Each row is a point on a tangle of strands that fork and nearly touch. The rows are in no order.
Points whose rows are less than 6.69 apart are linked; no others are. Some points are linked to none.
(500): | -2.886 |  1.103 | -2.477 | -0.971 |  2.032 |  1.207 |  0.365 | -0.963 | -2.565 | -1.726 | -2.610 | -1.346 | -1.455 | -0.565 |  1.320 |  0.101 |  3.482 |  0.201 |  0.367 |  1.360 | -1.841 |  1.087 |  2.045 |  0.081 | -0.161 |  0.483 |  1.106 | -0.055 |
(64): |  0.368 | -1.196 |  0.723 | -0.783 |  0.283 | -0.758 | -1.330 |  0.420 |  3.523 | -0.292 |  0.314 | -2.613 |  1.157 |  0.713 | -0.063 |  0.998 | -0.910 |  2.407 |  0.358 |  0.332 |  0.200 |  2.306 | -0.813 | -3.098 | -0.312 | -0.739 | -0.067 |  0.642 |
(621): | -1.836 |  0.970 |  0.656 | -0.651 | -0.072 | -2.095 | -0.573 | -0.589 | -1.683 | -0.251 | -0.403 |  3.000 |  1.429 | -0.800 |  0.920 |  0.915 |  2.463 |  0.557 | -0.025 |  1.272 |  1.202 |  1.193 |  1.919 | -0.431 |  0.049 |  0.681 |  0.670 | -1.846 |
(551): |  1.606 | -0.216 |  0.004 |  0.303 |  0.355 | -3.186 | -1.394 |  1.437 |  0.452 |  0.496 |  1.322 |  0.657 |  1.218 |  0.267 | -1.415 |  0.188 | -1.137 |  2.052 |  0.721 | -0.008 |  1.600 |  0.225 | -0.461 |  0.559 |  0.914 | -1.318 |  0.842 | -0.170 |
(670): |  1.391 | -0.564 | -1.807 | -0.046 |  0.346 | -2.735 | -1.508 |  1.826 |  0.091 |  2.799 |  1.512 |  1.202 | -1.622 |  3.979 | -0.911 | -1.967 | -2.053 | -1.356 |  2.872 |  0.279 |  1.102 |  1.163 | -2.597 |  1.446 |  1.434 | -0.893 |  1.066 |  0.340 |
(848): |  0.790 | -0.910 | -1.281 | -0.050 | -0.928 | -4.576 | -0.101 | -2.110 | -4.476 |  4.605 | -0.207 |  5.132 |  0.611 |  2.176 |  0.967 |  0.782 |  0.214 |  1.590 |  0.850 |  0.938 |  0.386 |  1.734 |  1.841 |  0.151 | -0.698 |  2.427 |  0.470 |  0.630 |
(406): |  2.916 | -0.519 |  2.687 |  2.013 |  0.464 |  2.111 | -0.254 | -0.338 |  0.015 | -1.537 |  1.551 | -0.233 |  0.569 | -3.115 | -2.362 |  0.831 | -2.105 | -1.558 | -2.121 | -0.160 |  0.336 | -5.415 |  0.311 |  2.614 |  0.157 |  1.437 | -0.507 | -2.662 |
(80): | -1.214 |  2.442 | -2.713 | -1.569 | -0.204 |  2.833 | -0.054 | -1.226 | -2.170 | -0.521 | -3.151 | -0.430 | -2.113 | -0.531 |  1.003 |  0.313 |  2.774 | -0.538 |  0.695 |  1.921 | -1.798 |  1.786 |  1.433 |  1.085 | -1.293 |  0.415 | -1.320 |  1.440 |
(58): | -0.250 | -1.500 | -3.499 | -0.239 |  0.874 | -2.115 | -0.891 |  2.216 |  1.270 |  2.019 |  0.218 | -4.171 | -1.238 |  2.125 |  0.714 | -1.014 |  1.324 |  0.381 |  1.619 | -0.825 | -1.091 |  2.177 | -1.235 | -2.619 | -1.083 | -0.966 | -2.309 |  5.024 |
(207): |  1.225 | -2.181 |  1.727 |  0.980 | -1.412 | -0.724 | -0.195 | -1.847 | -0.104 |  1.107 |  0.582 |  5.753 |  1.548 | -1.297 | -1.103 |  0.065 |  0.377 |  1.303 | -0.258 | -0.919 |  2.777 | -1.260 |  1.281 | -2.117 | -0.622 |  0.557 | -0.364 |  2.279 |
(439): |  0.022 | -0.255 | -2.065 | -1.157 |  0.801 | -1.140 | -0.562 |  1.346 |  1.366 | -0.869 | -1.036 | -3.396 | -1.166 |  0.519 |  1.664 |  0.672 |  1.683 |  0.600 |  1.487 | -0.013 | -1.158 |  3.533 | -0.682 | -1.925 |  0.077 | -1.070 | -1.576 |  3.671 |
(630): |  0.380 | -0.646 | -1.177 |  0.638 |  0.368 | -0.993 |  0.222 |  1.724 |  3.407 |  3.184 |  0.805 | -3.637 | -4.053 |  3.998 | -0.104 | -2.239 | -2.862 | -2.424 |  0.033 | -1.101 | -2.502 |  1.568 | -1.837 |  2.215 |  1.637 | -1.149 | -1.199 |  1.495 |
(392): | -0.582 | -0.280 |  1.586 | -0.713 | -1.613 |  0.596 |  1.395 |  1.203 |  0.299 | -0.692 |  1.041 |  2.222 |  2.227 | -0.689 | -2.043 | -0.756 |  0.222 | -0.405 | -0.513 | -0.431 |  3.258 | -1.858 | -1.614 | -2.126 |  0.761 | -1.457 | -0.063 |  1.048 |
(667): | -2.131 |  1.895 | -0.468 |  0.153 |  2.622 |  1.462 | -1.000 | -1.214 | -2.376 | -2.768 | -1.302 | -2.559 |  0.048 | -2.884 |  2.170 |  1.977 |  2.417 |  0.367 | -0.409 | -0.108 | -1.004 |  0.718 |  2.235 |  1.546 | -1.058 | -0.938 |  0.585 | -1.669 |
(102): | -0.553 | -0.610 | -1.412 |  0.151 | -0.209 | -2.265 |  0.479 |  2.083 |  0.975 |  2.414 |  0.463 | -1.858 | -2.243 |  3.838 | -1.318 | -1.714 | -0.756 | -0.385 |  2.375 |  1.977 |  1.162 |  0.282 | -1.955 |  0.328 |  1.263 | -2.219 |  0.700 | -0.333 |
(208): |  0.755 |  1.613 |  3.287 |  0.365 |  1.051 |  0.411 | -0.384 | -0.933 | -0.647 | -2.310 |  2.178 |  0.173 |  1.804 | -2.959 | -1.166 |  0.796 | -2.097 | -1.605 | -0.608 |  1.205 |  2.286 | -3.888 |  0.616 |  1.962 | -1.112 |  0.645 |  0.538 | -4.279 |
(442): |  2.743 | -0.738 |  3.357 |  2.954 | -0.055 | -1.469 |  0.816 |  0.776 |  1.483 |  1.482 |  2.381 |  0.226 | -2.471 |  1.175 | -2.028 | -0.819 | -2.359 | -1.848 |  0.718 | -3.498 |  0.074 | -1.102 | -2.686 |  1.220 |  0.807 | -0.279 | -0.035 |  2.815 |
(140): | -0.712 | -0.871 | -1.069 |  0.120 | -0.099 | -1.196 |  1.450 |  1.418 |  3.852 |  3.838 |  1.801 | -3.297 | -2.845 |  3.442 |  0.761 | -2.063 | -1.365 | -1.895 |  0.343 | -1.810 | -2.344 |  0.790 | -3.430 | -0.575 |  0.303 | -1.028 | -1.502 |  3.476 |
(151): | -2.546 | -0.820 | -0.129 | -0.436 | -0.838 |  0.933 | -0.191 |  0.133 | -0.879 | -1.712 | -1.079 |  1.114 |  1.638 | -1.890 |  1.437 |  0.270 |  2.139 |  0.950 | -0.959 | -0.423 | -2.735 |  1.742 |  1.097 | -1.846 | -1.633 |  1.824 | -0.204 |  0.016 |
(769): | -2.530 |  2.282 | -1.418 |  0.108 | -0.137 |  2.198 |  0.196 | -2.294 | -2.412 |  0.776 | -1.007 |  3.470 |  1.388 | -1.049 | -0.644 | -2.328 |  0.590 |  0.820 | -0.732 |  0.803 | -0.594 | -0.398 |  2.426 | -0.799 | -2.333 |  2.479 |  1.977 | -2.489 |
(627): |  1.328 | -2.264 | -0.870 |  0.471 | -1.139 | -0.542 | -0.296 | -0.034 |  2.700 |  0.599 | -0.283 | -1.253 | -0.436 |  1.697 | -1.162 |  0.215 | -1.997 |  0.613 | -0.077 | -0.144 | -1.619 |  1.141 | -1.501 | -0.756 |  0.267 |  0.387 | -0.887 |  0.966 |
(19): | -0.257 |  2.819 |  0.195 | -1.098 | -1.476 |  1.312 |  0.460 | -0.589 | -0.468 |  2.195 | -0.539 |  1.854 | -0.623 |  0.672 | -0.350 | -0.764 |  1.527 |  0.109 |  0.360 |  1.502 |  2.162 |  1.594 | -0.052 | -0.363 |  0.004 | -2.004 | -0.293 |  2.814 |
(702): | -0.235 | -0.550 | -0.603 | -0.954 |  2.386 | -1.365 |  0.776 |  2.788 |  1.418 | -2.955 | -1.489 | -6.330 | -0.117 |  1.260 |  0.446 |  0.330 | -1.676 |  0.472 |  1.159 | -2.142 | -0.049 |  0.793 | -0.151 | -0.281 |  2.121 | -1.748 |  0.134 |  0.254 |
(785): |  1.807 | -3.664 | -1.313 |  1.086 | -1.199 | -2.275 |  0.854 |  0.376 |  2.328 |  3.656 |  2.046 | -1.811 | -2.420 |  3.363 | -0.590 | -1.973 | -2.256 | -1.934 |  1.480 | -2.497 | -0.842 | -0.614 | -3.920 | -0.074 |  0.485 | -0.376 | -0.228 |  1.945 |
(320): | -0.781 |  0.451 | -0.569 | -0.946 |  2.866 |  2.552 |  1.540 |  0.956 | -0.582 | -5.203 | -2.527 | -5.137 |  1.910 | -1.877 |  1.842 |  1.186 | -1.926 |  0.169 | -1.953 | -2.751 |  0.733 | -0.093 |  0.941 |  0.385 |  1.113 | -0.954 |  0.429 | -1.653 |
(847): | -0.032 |  0.158 | -0.294 | -0.219 | -1.244 | -2.669 |  0.971 | -1.345 | -2.712 |  2.722 | -0.017 |  5.829 |  1.808 |  0.503 |  0.592 | -0.827 |  0.703 |  1.885 |  0.356 |  1.281 |  1.185 |  1.567 |  3.386 | -2.233 | -1.860 |  2.829 |  1.034 |  1.648 |
(766): |  1.600 | -1.877 | -0.384 |  0.030 | -0.674 |  0.671 |  1.116 |  0.084 |  2.740 |  1.329 | -1.920 | -3.228 | -1.322 |  1.625 |  0.765 |  0.459 | -2.552 | -0.781 | -0.698 | -1.030 | -3.027 | -0.497 | -1.646 |  0.786 |  0.760 |  0.402 | -1.669 | -0.178 |
(510): |  0.535 |  2.967 |  1.767 | -0.459 | -1.600 |  1.543 |  1.335 |  1.552 |  1.206 |  0.216 | -0.344 | -0.120 | -0.441 | -0.036 | -0.602 | -0.962 |  1.463 | -1.663 | -0.524 |  0.682 |  0.956 |  0.499 | -0.868 |  0.402 |  1.355 | -2.258 | -0.830 |  2.533 |
(168): |  2.505 |  0.313 |  1.835 |  0.594 | -0.283 |  1.559 |  1.142 |  1.032 |  2.380 |  0.352 | -0.860 | -3.017 | -1.284 |  0.648 |  1.721 |  1.946 | -2.966 | -2.297 | -2.027 | -1.371 | -2.810 |  0.035 | -0.747 |  1.169 |  1.154 |  0.001 | -1.405 | -0.377 |
(549): | -1.752 |  0.417 | -2.955 |  0.100 | -1.472 |  1.601 |  0.410 | -1.441 | -2.503 |  2.286 | -1.786 |  2.173 | -1.210 | -0.699 |  0.301 | -0.606 |  2.003 |  0.782 |  0.497 |  2.239 | -2.253 |  0.108 |  1.261 |  0.920 | -2.256 |  1.085 | -0.661 |  0.237 |
(273): |  1.099 |  0.757 | -0.088 | -0.835 | -0.901 |  1.127 | -1.587 |  1.125 |  0.264 | -0.421 |  0.494 |  1.347 |  0.762 | -2.267 | -0.884 |  0.903 | -0.071 | -0.361 | -0.532 |  0.010 | -2.656 |  0.669 |  0.032 |  1.383 | -0.950 |  1.563 | -2.277 | -0.170 |
(83): | -0.129 |  1.695 | -0.359 |  0.152 |  1.397 |  1.614 | -0.390 | -0.973 | -0.010 | -2.003 | -1.350 | -3.128 | -0.893 | -0.878 |  0.903 |  2.200 |  0.615 | -0.950 | -0.643 | -0.271 | -1.643 |  1.209 |  1.363 |  2.888 | -0.918 | -1.378 | -0.898 | -0.385 |
(781): |  0.204 | -2.977 |  0.283 | -0.221 | -1.709 | -2.383 | -0.018 | -3.024 |  1.211 |  2.687 |  2.139 |  1.254 |  0.462 |  1.126 |  0.872 |  0.419 |  0.363 |  1.391 |  1.348 |  0.089 |  1.188 | -1.223 | -2.198 | -0.769 |  0.137 | -0.242 |  0.600 | -0.226 |
(511): |  3.005 | -2.267 |  0.477 |  0.306 | -0.810 | -3.159 | -1.640 |  1.167 |  1.731 |  1.745 |  1.986 |  2.017 |  0.304 |  2.311 | -1.833 |  0.329 | -0.241 |  0.816 |  1.159 | -0.680 |  1.558 |  0.812 | -1.638 | -1.485 |  0.407 | -0.588 | -0.186 |  2.506 |
(220): | -0.547 |  0.156 |  0.538 | -0.838 |  1.932 |  0.163 |  0.112 |  2.251 | -0.465 | -4.995 | -0.972 | -5.083 |  1.607 | -0.135 |  0.057 |  0.341 | -1.638 |  0.799 |  0.073 | -1.609 |  0.178 | -0.985 | -0.508 | -0.237 |  1.850 | -2.333 | -0.353 |  0.040 |
(373): |  0.215 | -1.121 |  1.743 |  0.875 |  0.817 |  3.148 |  0.654 | -0.374 | -0.076 | -3.706 | -0.864 | -0.789 |  3.053 | -2.514 | -0.969 |  0.156 | -3.280 | -1.228 | -1.955 | -1.881 | -0.077 | -2.430 |  1.242 | -1.492 | -1.794 |  2.722 |  1.168 | -3.326 |
(616): | -0.892 |  0.826 |  0.259 | -2.095 |  1.167 |  1.740 | -0.497 |  0.038 |  2.435 | -2.799 | -0.348 | -2.860 | -1.119 | -0.494 |  1.625 |  1.063 |  1.669 |  1.516 |  0.736 |  0.214 |  0.875 |  2.352 | -0.549 | -2.172 |  0.696 | -1.965 |  0.131 |  4.004 |
(346): | -4.016 |  0.369 |  0.540 |  0.021 | -0.780 |  1.664 | -0.297 |  0.141 | -1.626 | -3.273 | -0.910 |  1.865 |  2.340 | -1.323 |  2.037 | -1.015 |  2.676 |  1.506 | -0.776 | -0.857 | -0.341 |  2.247 |  2.456 | -2.498 | -2.520 |  1.557 |  1.207 | -0.794 |
(63): | -0.862 |  1.280 | -1.332 | -2.047 | -1.205 | -0.527 |  1.307 | -0.028 | -0.845 |  3.063 |  0.050 |  2.772 |  0.845 | -1.217 |  0.777 | -0.900 |  1.324 |  1.865 |  1.042 |  0.911 |  0.715 |  1.489 |  0.333 | -1.348 | -0.317 | -1.080 | -1.010 |  3.431 |
(309): | -0.871 |  3.340 |  1.631 | -0.872 |  0.289 |  3.724 | -0.726 | -0.162 | -0.458 | -2.562 |  0.920 |  0.577 |  1.600 | -3.056 | -0.253 |  0.566 | -0.742 | -1.577 | -1.569 |  1.772 |  2.969 | -2.923 |  0.254 |  1.209 |  0.167 | -0.167 |  0.327 | -3.947 |
(840): | -2.232 | -0.703 | -0.025 |  0.170 | -0.101 | -2.035 |  0.033 |  1.913 | -0.344 | -2.084 |  0.858 | -1.602 |  1.562 | -0.158 |  0.736 | -0.103 |  1.778 |  2.502 |  0.659 |  0.989 |  1.397 |  0.410 | -0.263 | -2.551 |  0.755 | -1.988 |  1.224 | -0.678 |
(525): |  1.092 |  1.295 | -0.690 | -1.052 | -1.718 |  6.127 |  0.904 |  0.849 |  1.443 |  0.931 | -0.817 |  0.065 | -1.057 | -2.051 |  0.108 | -0.172 |  0.291 | -1.432 | -2.585 |  0.352 | -1.264 | -0.612 | -1.458 |  1.489 |  0.386 |  1.537 | -0.323 |  0.691 |
(258): |  1.828 |  0.341 | -0.085 |  0.210 | -0.733 | -0.896 | -1.354 | -1.073 | -0.876 |  1.742 |  0.994 |  3.002 | -0.242 | -1.940 | -1.378 |  0.961 |  0.318 | -0.905 | -0.185 | -0.081 | -2.019 | -0.616 | -0.100 |  2.349 | -1.036 |  0.681 | -1.572 | -0.260 |
(581): | -1.573 | -1.537 | -1.085 |  0.512 |  0.414 | -2.556 |  0.046 |  2.528 |  0.447 | -0.387 |  0.074 | -3.320 | -0.021 |  2.797 |  0.586 | -0.850 |  0.698 |  1.245 |  1.300 |  1.975 |  1.220 | -0.154 | -0.287 | -0.409 |  1.887 | -1.555 |  1.329 | -1.573 |
(588): | -0.203 |  0.507 |  1.211 | -1.594 | -1.228 |  2.018 | -0.011 | -0.098 |  2.732 | -1.688 |  0.181 | -1.539 |  1.022 | -0.361 |  0.461 |  0.265 |  0.232 |  1.110 |  0.210 |  0.664 |  0.716 |  1.286 | -0.419 | -2.893 |  0.102 | -0.835 | -0.244 |  0.803 |
(386): | -1.490 | -0.120 | -0.394 |  0.737 | -0.325 | -1.663 | -0.464 | -1.309 | -1.663 |  1.608 | -0.488 |  1.338 |  0.079 |  2.156 | -0.427 | -0.994 | -0.425 |  1.840 |  0.032 |  2.445 |  0.972 | -1.413 |  1.405 |  0.577 | -1.029 |  0.426 |  3.191 | -4.727 |
(283): |  0.365 | -2.378 |  1.151 |  1.234 | -0.995 | -1.928 |  0.546 | -2.424 | -1.779 |  1.971 |  1.620 |  6.493 |  2.279 | -0.097 | -0.218 | -0.107 |  0.803 |  1.828 |  0.389 | -0.255 |  2.389 |  0.535 |  2.863 | -3.442 | -1.566 |  2.697 |  0.788 |  2.042 |
(654): |  0.350 | -0.442 |  3.099 | -0.689 | -1.091 |  4.171 |  0.650 |  1.605 |  1.911 | -4.057 | -1.564 | -1.063 |  2.427 | -1.394 |  1.211 |  1.950 | -1.131 | -1.399 | -2.304 | -1.020 |  0.648 |  0.685 |  0.326 |  0.947 |  0.058 | -1.231 | -1.806 | -0.174 |
(490): |  0.753 |  1.706 | -1.498 | -2.086 |  2.130 | -0.198 |  0.922 |  2.046 |  1.546 | -1.865 | -0.809 | -5.126 | -3.485 |  0.584 |  0.595 |  0.983 | -0.683 | -2.159 |  0.696 | -0.697 | -3.540 |  0.617 | -0.840 |  0.840 |  2.378 |  0.255 | -1.727 |  0.821 |
(177): |  2.518 | -1.010 | -0.565 |  1.479 | -0.580 | -0.910 | -0.975 | -2.291 | -0.628 |  2.506 |  1.178 |  1.761 | -3.123 |  0.377 | -0.744 |  0.440 | -0.250 | -1.173 |  1.830 | -0.068 | -1.496 | -1.345 | -1.079 |  2.754 | -0.164 |  2.329 | -0.613 |  0.124 |
(66): | -0.275 | -0.409 |  0.180 | -1.303 | -1.750 |  0.041 |  0.367 |  0.034 |  0.328 |  1.269 |  1.228 |  3.016 |  2.902 | -1.720 | -0.312 | -0.053 |  0.541 |  1.698 |  0.017 | -0.026 |  2.221 | -0.084 |  0.103 | -3.457 | -0.388 | -1.347 | -1.135 |  2.286 |
(553): | -0.873 | -0.920 | -0.372 | -2.063 | -0.644 |  1.563 | -0.832 |  0.983 |  0.758 | -2.618 | -0.798 | -0.438 |  1.292 | -2.071 |  0.735 |  0.973 |  0.525 |  0.393 | -1.193 | -0.661 | -2.883 |  1.009 | -0.860 | -1.537 | -0.406 |  2.392 | -1.803 | -0.704 |
(217): | -1.706 | -0.350 | -2.402 | -1.246 |  2.135 | -1.141 | -0.286 |  0.025 | -1.799 | -0.807 |  0.410 | -1.527 | -1.469 | -0.118 |  1.608 | -0.208 |  4.042 |  2.511 |  1.286 |  0.786 |  0.356 |  1.432 |  1.249 | -2.709 |  1.504 | -1.539 |  1.143 |  3.225 |
(161): | -0.581 | -0.175 |  0.685 |  0.528 |  0.763 |  4.531 |  0.394 |  1.487 |  0.041 | -4.919 | -1.938 | -2.511 |  3.642 | -2.212 |  2.339 |  1.307 | -1.869 | -1.544 | -3.970 | -2.194 |  0.125 | -0.345 |  0.393 |  1.574 |  0.060 |  0.339 | -0.602 | -1.845 |
(752): |  1.466 | -1.953 |  0.349 |  0.415 | -1.232 | -3.473 |  0.724 | -2.083 | -2.839 |  3.804 |  1.519 |  4.835 |  0.261 |  1.218 |  0.394 |  1.298 |  0.133 |  0.238 |  1.014 |  0.807 |  1.697 |  0.276 |  0.323 |  0.463 |  0.985 |  1.289 |  1.353 |  0.593 |
(311): | -2.468 |  0.046 | -1.921 | -1.378 |  2.503 | -1.599 | -0.036 | -2.122 | -2.115 | -1.721 | -1.116 | -1.544 | -2.335 |  0.346 |  1.909 |  0.861 |  3.994 |  1.175 |  1.837 |  1.014 | -0.004 |  2.283 |  2.302 | -1.299 |  0.398 | -0.565 |  0.920 |  0.915 |
(821): |  0.029 |  2.434 |  2.122 |  2.057 |  1.093 | -0.873 | -0.841 | -0.639 | -1.163 | -0.613 |  0.585 |  0.787 |  1.875 | -1.732 |  0.219 |  1.118 | -1.892 |  0.250 | -1.525 |  1.935 |  2.006 | -2.540 |  2.408 |  1.138 | -2.200 |  0.462 |  1.531 | -4.420 |
(830): | -1.400 |  1.878 |  1.070 | -0.091 |  1.332 | -1.072 | -1.153 | -0.701 | -1.052 | -2.456 | -0.395 | -0.004 |  0.214 | -0.707 |  2.197 |  2.102 |  2.162 |  0.417 |  0.271 |  1.248 | -0.748 |  1.157 |  0.786 |  0.374 | -0.578 |  0.577 |  0.292 | -3.220 |
(820): | -1.002 |  0.230 | -2.509 |  0.186 | -0.312 |  0.411 | -0.467 | -1.033 | -0.021 |  2.345 | -1.672 | -0.748 | -0.497 |  2.318 | -0.588 | -1.217 | -0.119 |  0.968 | -0.338 |  2.353 | -0.864 | -0.443 |  0.854 |  1.413 | -0.273 |  0.206 |  1.173 | -2.454 |
(503): | -0.173 |  0.264 | -3.261 | -0.004 |  0.888 |  0.107 | -0.845 | -2.202 | -0.146 |  3.657 | -0.391 | -0.036 | -2.472 |  2.594 | -0.060 | -1.644 | -0.527 | -0.528 |  0.246 |  2.413 | -1.180 | -1.370 |  0.387 |  3.567 | -0.934 | -0.456 |  0.204 | -1.699 |
(247): | -1.619 | -0.465 | -0.004 | -0.225 | -0.300 | -3.176 | -0.595 | -0.693 | -2.424 |  0.747 | -0.177 |  2.387 |  0.176 |  2.175 |  1.524 | -0.019 |  2.402 |  1.117 |  0.754 |  2.438 |  0.321 |  0.490 |  0.914 | -0.745 | -0.841 |  1.266 |  1.676 | -2.317 |
(471): |  1.593 |  0.604 |  2.867 |  2.494 | -1.213 | -0.081 |  0.568 |  1.489 |  0.446 |  0.871 |  2.197 |  0.612 | -1.897 | -0.081 | -2.385 | -0.517 | -1.922 | -2.629 | -0.449 | -1.847 | -0.250 | -1.258 | -2.447 |  1.989 |  1.260 | -1.720 | -0.203 | -0.146 |
(59): | -0.785 | -0.336 | -1.841 |  0.942 | -2.061 |  3.497 |  0.213 | -0.963 | -0.488 |  1.014 | -3.181 |  1.556 | -0.418 | -0.215 | -1.054 | -1.114 |  0.840 |  1.091 | -0.615 |  0.698 | -1.905 |  1.020 |  1.983 | -0.026 | -2.107 |  1.380 | -0.434 |  0.017 |
(684): | -1.473 |  1.525 |  0.098 |  1.152 |  0.131 |  1.085 | -0.114 | -1.671 | -1.289 |  0.112 | -0.202 |  1.199 | -0.157 |  0.302 | -0.991 | -1.941 | -0.341 |  0.905 | -0.833 |  1.087 | -0.650 | -1.556 |  2.247 | -0.305 | -1.754 |  2.049 |  3.027 | -5.207 |
(555): |  0.463 |  0.286 |  2.486 | -0.297 |  0.192 |  1.332 |  0.565 | -0.375 | -0.455 | -1.715 |  1.754 |  4.284 |  2.833 | -2.219 | -2.434 | -0.512 | -0.956 | -1.460 | -0.869 | -1.366 |  3.481 | -3.069 | -0.089 |  0.266 | -0.124 | -0.550 | -0.601 | -0.423 |
(776): |  2.184 |  1.220 | -0.208 |  0.916 | -0.088 |  3.782 |  0.062 |  0.170 |  0.567 |  0.639 | -0.633 | -0.650 | -0.343 | -1.808 | -0.940 |  0.385 | -0.852 | -1.762 | -2.181 |  0.078 | -1.728 | -1.598 | -0.400 |  1.808 | -0.782 |  2.113 | -1.347 | -1.144 |
(426): |  3.093 | -2.751 |  0.635 |  2.431 | -0.132 | -1.127 |  0.917 | -1.417 |  2.978 |  2.691 |  2.105 | -1.440 | -3.871 |  1.694 | -1.866 | -1.340 | -2.180 | -1.196 |  2.548 | -3.174 | -0.562 | -1.393 | -3.000 |  0.564 |  1.227 |  0.734 |  0.174 |  2.083 |
(623): | -0.932 |  0.916 | -1.498 | -1.041 |  1.763 | -0.843 |  0.568 |  1.499 |  2.916 |  1.195 | -0.496 | -4.493 | -3.345 |  2.676 |  0.840 | -1.077 | -1.789 | -3.090 |  0.102 |  0.083 | -2.833 |  1.227 | -0.875 |  1.836 |  2.275 | -0.136 | -1.468 |  1.165 |
(24): |  1.281 |  2.453 |  3.221 |  0.984 | -0.759 |  1.010 |  0.216 |  1.191 |  0.430 | -0.800 |  0.058 |  0.465 | -0.760 | -0.325 | -1.946 |  0.361 | -0.430 | -2.590 | -0.657 | -0.816 |  0.717 | -1.540 | -1.657 |  1.088 |  1.109 | -1.326 | -0.806 | -0.392 |
(516): | -3.798 |  1.881 |  0.449 |  0.233 | -0.587 |  1.808 |  0.710 | -1.266 | -2.043 | -0.836 | -1.243 |  3.621 |  1.957 | -0.937 |  1.244 | -2.184 |  1.403 |  1.079 | -0.850 |  0.703 |  0.837 |  1.864 |  2.497 | -2.476 | -2.646 |  1.383 |  2.776 | -1.353 |
(570): |  3.244 | -2.291 | -0.114 |  1.297 |  0.103 | -3.188 | -1.024 | -2.962 | -1.875 |  3.336 |  1.518 |  3.969 | -1.427 |  0.893 | -0.320 |  0.221 |  0.223 |  0.179 |  2.194 | -0.389 |  1.364 | -1.110 | -0.509 |  2.392 |  0.598 |  1.846 |  1.244 |  0.779 |
(155): |  2.929 | -1.568 |  2.315 |  2.203 |  0.054 | -0.756 | -0.319 | -0.587 | -1.269 | -0.605 |  2.348 |  1.964 | -0.547 | -1.710 | -2.361 |  0.865 | -0.625 | -0.921 | -0.680 | -1.858 |  1.232 | -4.236 | -0.409 |  2.873 |  1.504 |  0.573 |  0.479 | -1.717 |
(805): |  0.020 |  0.234 |  0.337 | -0.180 | -0.079 |  2.948 |  0.603 |  0.319 |  0.931 | -2.306 | -2.215 | -2.571 |  0.730 | -0.650 |  1.137 |  1.169 | -0.297 | -0.136 | -1.026 |  0.142 | -0.056 |  1.358 | -0.164 |  0.845 |  0.760 | -1.179 | -0.670 | -0.181 |
(359): |  1.205 | -0.512 |  1.921 |  0.297 |  0.564 | -1.515 |  0.009 | -1.627 | -1.282 | -0.601 |  1.791 |  3.707 |  1.597 | -1.589 | -2.433 | -0.123 | -1.785 |  0.020 | -0.392 | -1.159 |  2.379 | -3.307 | -0.912 |  1.163 |  0.253 | -0.167 |  1.015 | -1.670 |
(793): | -1.138 | -0.657 | -1.865 | -1.187 |  0.348 | -1.902 | -0.531 |  2.716 | -0.587 | -0.746 |  0.878 | -1.112 |  1.729 | -0.689 |  1.325 |  0.809 |  3.981 |  1.535 |  0.493 |  0.031 |  1.190 |  0.557 | -0.266 | -3.538 |  1.033 | -2.107 | -0.349 |  2.581 |
(641): |  0.426 |  0.936 |  1.132 | -0.262 |  1.525 | -1.499 | -0.881 |  2.072 |  0.573 | -2.593 |  0.041 | -1.682 |  1.628 | -0.506 | -1.804 |  0.031 | -1.332 |  0.475 |  0.502 | -0.891 |  0.193 | -0.349 | -0.388 | -0.028 |  1.298 | -2.176 | -0.975 | -0.515 |

A fork is a point with three links, a tip a point with one. Leave the first point through the second and follow the links. Name the first fork or tip that comes.
(670); (102) => (500)
(623); (630) => (66)
(510); (24) => (490)
(500); (311) => (670)
(283); (847) => (273)

A fork is a point with three links. Follow the links from the first point to the second and name the forks in between, in order.
(64); (511) => (588) > (805) > (220)
(309); (24) => (208) > (66)
(155); (273) => (66)
(220); (752) => (805) > (667) > (386) > (273)
(346); (283) => (273)
(247); (168) => (667) > (805) > (588)
(684); (581) => (386) > (667) > (500)

Follow the links from the first point to the second, and from the first to the third. Name the last point that the two ways share.
(616); (151); (670) => (667)
(805); (151); (503) => (386)
(320); (151); (549) => (667)
(702); (439); (500) => (805)
(309); (570); (490) => (66)
(549); (570); (102) => (500)
(555); (623); (273) => (66)
(641); (769); (766) => (805)
